Each scene shows the same named points in several views. A view is turned or mirrored, shifted and resized as a whole, has a little noise and may leave points out.

Scene 1
View 1
k482: [  3.0  17.0   9.3  17.0  -4.6  14.4   6.9   0.4   1.9   1.0   1.7  -9.0
   6.3   0.9  -9.1 -11.1   2.0 -17.7   7.1  13.3]
k149: [  6.6  -4.2  16.5   4.8 -10.7   9.8  -1.4  -9.7  -4.3  -2.3   2.7  -7.4
  -1.3   5.6 -10.9 -11.9   8.0  -3.8   9.2   3.0]
k982: [ 12.2  15.1  18.9  12.1  -5.6  17.6   0.0 -11.3  -0.8  -2.5  -1.5   1.0
 -12.3  14.8  -9.1 -16.9  12.5 -21.4  25.4  16.6]
k122: [ 14.7  -4.4  -1.4  10.2   4.6  18.8   8.1   3.6  -1.3   4.0   5.3 -12.0
  16.2 -11.4 -14.4 -12.6   0.3  -1.8  -6.3  -7.8]
k635: [  6.4   8.1   9.6   3.9  -7.2   9.1  -0.6  -1.4  -1.8  -6.4   0.3 -13.8
   6.9   7.2  -4.0  -0.6   1.8  -8.1   9.9   0.9]
k454: [  7.2   4.8   9.2  17.3  -1.5  12.2   3.4   1.2  -1.7   1.8   4.4  -7.7
   7.7  -0.5  -7.8 -14.8   4.0 -12.8   2.2   2.0]
k694: [ 19.0   1.9   8.6   5.9   0.2  17.4   0.3  -4.8  -2.5  -2.6   0.8  -8.6
   5.2   4.3  -9.6 -11.6   5.3  -8.8  11.6  -4.6]
k187: [  3.0  10.8   9.2  12.8  -6.7  15.8   9.9  -6.8   0.5   0.9   1.0  -4.4
  -5.0  -2.9 -15.1 -13.7   5.8 -11.7   8.7  19.3]
k417: [ -6.4   1.3  12.8   7.6 -10.0  18.8   5.4  -0.4   2.2   6.5   4.6  -2.1
   5.8  -0.4 -18.0  -9.1   5.7  -6.0   0.2  18.3]
k224: [-12.6   1.3   6.5   3.7 -12.7  -3.4  -3.7   4.7  -2.3  -6.8   7.2 -11.1
   2.1   4.6   2.7   7.6   4.4   0.0  -1.7   2.8]
k277: [ 24.1   4.3   4.7   2.7   2.6  19.7   1.1  -5.0  -2.2  -4.4  -1.4 -10.1
   5.9   4.3  -9.1  -8.8   4.0  -8.1  14.7  -7.2]
k486: [ 12.5  -1.6   4.0 -12.0  -9.4   7.5   1.2 -13.8  -4.8 -13.3  -2.7 -13.4
  -9.7   3.9  -7.8   5.4   5.9   7.7  16.1  -1.0]
k760: [ 16.1  -0.4  12.0  12.1  -4.9   1.3  -2.5 -11.5  -8.4  -7.7   2.6  -9.4
 -10.8   4.9  -1.4 -16.2  10.1  -8.6  13.4  -5.4]
k143: [  1.3   0.7   4.6  11.8  -1.9   8.3  -0.3   8.5  -1.5   0.5   7.5 -10.9
  14.8  -1.0  -3.4  -4.9   1.9  -5.7  -5.0  -5.4]
k490: [ 13.8  -6.1   2.6   7.8   3.8  18.3   1.3   6.5  -1.9   3.4   5.7 -10.3
  19.5  -3.5 -10.5  -9.5   1.1  -2.8  -3.7 -12.4]
k757: [ 11.5   5.9   2.5  -4.8  -3.1  25.9   9.8  -4.4   3.1  -0.9  -2.8 -11.9
  11.4  -3.5 -19.6  -0.1  -0.7  -0.9   8.0   7.5]
k786: [ 28.5   8.1  -4.3   9.3   3.3  16.8  17.1 -11.8  -3.3  -5.7  -4.0 -23.7
   6.1 -17.3 -16.3 -14.9  -4.6  -4.4   6.9  -4.3]
k731: [ 18.2  -3.1  12.1  -7.8  -5.6   9.2  -8.8  -8.7  -5.7 -11.3  -1.1 -11.1
   0.0  15.2  -3.4  -1.0   7.5  -0.5  18.5 -12.1]
k593: [ 20.1   8.2  -0.8   4.6   2.7  16.1   6.0  -1.7  -1.3  -5.1  -0.5 -14.1
   7.8  -2.7  -8.4  -4.6   0.1  -6.1   8.8  -5.5]
View 2
k417: [ 21.7   3.6   4.7 -25.0 -10.5  -0.4   4.6  -8.3 -12.0 -19.1  -5.3 -29.7
 -21.9  32.4  -3.9   4.7  24.7 -26.9 -25.5  -9.9]
k149: [ 19.1  -0.9   8.2 -36.8  -9.1   3.5   8.0 -16.3  -5.1 -13.6   5.2 -16.9
  -8.6  10.8  11.5  -4.7   9.0 -22.1 -13.8   8.6]
k482: [ 12.1   4.1  -2.9 -31.6  -6.4  26.8  10.7   8.6 -11.9 -29.5   9.9 -28.9
 -25.1  18.2  -6.9  -4.5  21.2 -22.4 -27.0  -1.0]
k277: [ -1.4  -2.8  -2.0 -30.3  11.1  15.3  19.1  -3.3   4.9 -18.3   3.4  -2.9
 -20.1  -4.7   9.4   0.8  -2.0 -18.9 -19.9   8.9]
k982: [ 18.7  -4.4  -6.6 -59.9 -16.5  32.4  15.1  -2.8 -17.7 -35.6   1.6  -8.2
 -15.1  30.6   4.0 -10.2  -8.8 -31.4 -15.6  11.8]
k786: [  1.9  -8.3  13.4 -29.0  25.1  10.2  26.9  -7.3   4.7 -29.7  10.7 -13.3
 -44.7 -18.7 -14.7   8.6  13.3  -3.2 -27.9  16.6]
k635: [  4.7   6.7   4.0 -24.6  -7.8  19.7   7.4  -2.2   2.8 -19.4   7.8 -21.0
 -12.2   3.7  13.1 -12.1  11.0 -11.2 -18.4  -1.1]
k454: [ 12.2  -2.8  -5.3 -28.0  -0.2  17.8  11.6   1.5  -9.1 -13.9  11.3 -23.6
 -17.3   4.3  -3.9   0.9  24.4 -30.3 -23.6   3.6]
k122: [  4.1  -5.3  -0.9 -10.3  20.3  -0.8  16.4  -3.8   2.0  -5.5   3.9 -19.8
 -27.4 -11.9  -7.9  15.5  29.3 -24.5 -28.8   1.5]
k757: [  2.1   6.9  10.3 -17.7   9.6   0.6  13.2  -5.5   6.2 -26.5  -9.1 -14.2
 -35.3  15.5   2.5   6.8   6.0  -7.3 -27.8  -7.3]
k593: [ -2.9  -1.9   0.6 -21.3  10.5  17.3  17.7  -2.0   5.9 -21.7   2.4 -12.1
 -26.4  -9.4   1.5  -1.5   9.3 -11.9 -24.4   2.9]
k731: [  0.4   1.7   5.1 -32.0  -5.1  10.2  10.6 -16.0  11.7 -10.3   1.7  -0.5
  -0.5  -6.2  30.8 -14.0 -10.8 -10.9  -7.3   8.1]
k224: [ 10.3   3.9   8.4 -10.8 -27.4  13.5  -3.1 -14.9   1.7 -10.3  -0.7 -37.3
   0.5  -1.1  14.3 -23.6  31.4 -10.9 -15.0 -15.6]
k486: [  5.1  -4.3  19.6 -29.7 -11.8   3.7  11.3 -31.6  11.3 -24.2 -12.5  -8.9
 -13.6  -6.2  18.9 -17.6  -5.3   3.4 -10.4   2.0]
k760: [ 14.7 -13.4   2.4 -45.7  -9.4  20.8  14.9 -17.0  -5.4 -14.8  11.9 -12.5
  -4.7 -11.9   8.3 -13.8   6.9 -23.1  -9.3  20.2]
k187: [ 20.5  -4.7   4.4 -40.1 -10.6  16.9  12.8  -8.2 -15.5 -32.9  -1.4 -25.5
 -28.4  23.3 -11.2  -1.6  17.0 -23.2 -24.8   1.8]
k143: [  4.3   2.1  -4.1  -8.7  -1.2  11.4   6.3   0.9   0.2  -4.0   8.5 -29.0
 -10.2  -5.7   4.6  -1.9  33.3 -24.8 -23.7  -7.1]
k694: [  4.7  -2.6  -3.0 -30.9   7.0  12.8  15.9  -3.9   0.7 -15.0   5.0  -8.1
 -17.2  -0.4   7.1   1.7   3.8 -24.1 -19.4   8.3]
View 3
k757: [  5.5  22.6  -1.8 -28.3  -6.6  21.4  -6.1  -7.6   7.8  -6.2   0.9 -18.9
   2.5   9.0 -35.5   3.5   1.0  -2.6  18.4  -6.2]
k482: [  3.5  20.3  -2.7 -29.2   8.1  19.1 -14.7 -11.4  23.7  17.3   3.2 -14.6
   6.9   4.0 -13.2   1.5 -13.5 -11.2   1.2 -18.0]
k277: [  7.7  22.2  -8.6 -21.9 -14.4  -5.8  -3.5  -1.7   4.9  -0.4  -9.5 -16.0
  -0.7   8.0 -22.6   4.7  -7.2  -9.8   9.3 -17.9]
k454: [  0.6  19.0   0.5 -21.7   0.5   8.3  -5.4 -11.3  18.3  10.8  -0.5  -9.1
  -0.2  11.0  -6.9  -0.1  -7.2 -13.1  -5.2 -14.9]
k731: [ 15.5  25.5 -15.4 -16.3  -0.7 -14.9   5.6  16.3  -3.7 -13.9  -5.2 -14.8
  -2.5  -3.1 -13.1   4.5  -8.4   0.5  11.1 -13.5]
k187: [  3.0  14.3   5.5 -30.8   9.4  17.4 -16.7   0.1  18.0  24.7   3.6 -14.0
   7.3  10.3 -17.4   2.6  -4.1   0.1   5.8 -15.1]
k417: [  1.4  16.0  10.9 -25.8  13.8  25.6  -1.7  -6.2  19.6  13.5  15.5 -13.9
   1.4  11.0 -16.4   6.6  -3.3   2.3   3.3  -1.5]
k786: [  1.6  23.4  -5.2 -24.8 -19.6  11.4 -22.6  -7.7   5.5   2.2 -26.2  -2.9
   5.4  20.7 -30.1 -12.9   9.7 -17.4  14.1 -19.4]
k143: [ -3.5  21.1  -3.8 -20.2   2.1  12.1   2.6 -18.3  14.2  -9.8   4.3  -9.2
  -4.5   3.3  -2.5  -5.8  -1.9 -13.3  -9.9  -7.9]
k490: [ -1.9  22.9  -1.3 -16.8 -15.2   5.8   7.0 -18.1   7.5 -13.6  -4.2  -9.3
  -7.7  13.4 -16.0  -0.8   1.7 -16.3  -2.2  -7.0]
k635: [  9.1  25.0 -11.9 -24.1   8.1   7.1  -5.4  -1.2  11.6  -6.0   0.1 -13.8
   2.3  -4.3 -11.5  -0.5  -9.7  -6.5   4.9 -13.7]
k122: [ -6.8  19.8   4.7 -19.9 -16.8  13.4  -0.7 -21.5   9.6  -5.7  -6.2  -5.8
  -5.7  20.3 -18.6  -6.3   8.7 -16.4  -2.2  -7.2]
k149: [ 10.6  20.6   1.1 -16.6  10.3   2.3   0.6  11.2   8.3   6.8   1.2  -7.2
   0.2   9.3  -9.2   4.2  -3.9   1.5   5.5  -8.2]
k486: [ 11.7  19.7 -11.8 -25.8   5.9  -1.9  -6.9  21.5  -8.9 -14.2  -4.9 -16.0
   2.5  -4.7 -20.2  -4.9   7.7  12.2  17.3  -9.5]
k982: [ 14.3  16.0  -3.1 -28.5   9.5  -5.8 -13.5  14.6  17.1  35.2   2.0 -21.8
   9.1   3.4 -15.4  16.5 -23.1   1.9   9.9 -25.8]
View 4
k149: [  8.5 -10.3 -12.0   9.1 -14.3  13.2   7.7  -8.0  15.0  11.7   6.9   9.7
   3.5  -9.6 -22.1  -9.1   6.7  11.6  -8.1  -1.0]
k786: [  1.8   0.1   0.0 -10.0   9.1  16.9  37.8 -31.9 -17.8  -0.1   9.5 -21.5
  13.9 -11.9 -35.4 -28.2  -9.0  12.0  10.0  17.8]
k760: [ -0.9 -14.0 -16.9  -5.4  -4.7  28.1   6.1 -19.4  17.3   7.5  21.5   8.0
   2.7 -10.5 -16.5  -7.9  18.8   8.5  -2.2  11.6]
k482: [ -5.9  -5.2 -15.3   8.4 -19.9  -1.8  18.7 -18.8 -16.1  28.2  13.4  -9.2
  10.0 -31.8 -13.2  -8.5   6.3   4.4  -6.2  -7.9]
k635: [ -3.9  -9.5  -6.6   5.8 -16.2   9.0  16.2 -21.6  -6.2   7.2   6.8  15.0
  -1.9 -16.6 -12.4  -5.3  -0.9  -1.3  -1.0  -9.0]
k417: [ 14.3  -5.7 -13.4  23.1 -27.5  -3.8  10.0   1.4  -5.9  27.4   5.0 -12.1
   8.9 -17.0 -25.0  -6.4  -3.8   9.9 -10.7 -18.6]
k454: [ -0.6 -11.7  -7.5  -0.9 -20.0  -0.8  13.0 -18.5  -6.5  19.4  21.1 -12.5
  -0.6 -19.2 -22.9  -7.8   4.7   5.6  -7.6   1.6]
k486: [ 15.4  -4.9 -11.4   9.5   6.4  34.3  10.8 -12.5   7.9 -14.2  -5.0  23.0
   7.8   1.5 -21.9  -7.5  -5.4  -1.6  17.9 -13.1]
k277: [ -0.4  -6.4  -2.6  -9.7   3.2   0.4  15.3 -26.0   5.5  -5.0   6.4   3.7
   6.3 -21.1 -30.0  -7.7   1.5   2.6   8.0   3.5]
k122: [ 10.7  -9.6   8.2  -6.9 -15.1  -4.9  20.5 -19.4 -14.1   2.8  19.4 -27.2
  -6.2  -4.2 -41.5 -12.2 -14.7   5.8   1.1   5.2]
k731: [  2.1 -11.5  -4.1  -3.1  -0.4  15.4   5.7 -20.8  21.6 -14.9   0.7  33.4
  -3.9  -8.1 -19.9  -2.8   3.8  -1.5   6.6  -1.3]
k982: [ -4.4  -4.4 -31.1   7.8  -1.8   1.3   5.4 -11.7  17.2  25.4   2.8   4.2
  28.5 -44.9 -14.7  -2.9  27.7  10.5  -2.2  -5.2]
k187: [  6.1  -2.7 -23.4  15.3 -12.8   8.5  16.4  -8.0  -7.5  28.8   8.5 -15.4
  21.1 -26.1 -18.9 -11.5   7.7  10.4  -3.4  -8.9]
k224: [  6.7 -15.9  -9.1  17.5 -34.2  25.1   6.2  -9.9 -13.0  12.0  17.1  15.6
 -17.9   4.0  -4.9   2.6  -5.1  -9.8  -3.9 -23.2]
k593: [ -0.1  -5.5  -0.6  -6.1  -1.2   6.1  21.6 -28.4 -11.9  -2.5   9.9  -3.4
   3.4 -16.1 -26.5 -10.5  -5.8  -1.7  10.4   0.7]
k694: [  1.1  -8.9  -4.5  -5.4  -4.2  -0.6  12.3 -21.2   6.8   1.6   9.4   0.9
   3.5 -19.4 -28.7  -6.9   3.5   5.2   2.0   3.8]
k490: [  7.6 -13.5  11.5  -8.4 -18.5 -11.3  13.8 -20.8  -6.5  -1.5  18.2 -12.7
 -13.3  -5.6 -38.7  -7.0 -14.0   2.0  -1.2   2.5]

Which points are out of place in each view (at most two, in the order of its rows)? Write none if all are in place.
view 1: none
view 2: none
view 3: k490
view 4: k486, k982
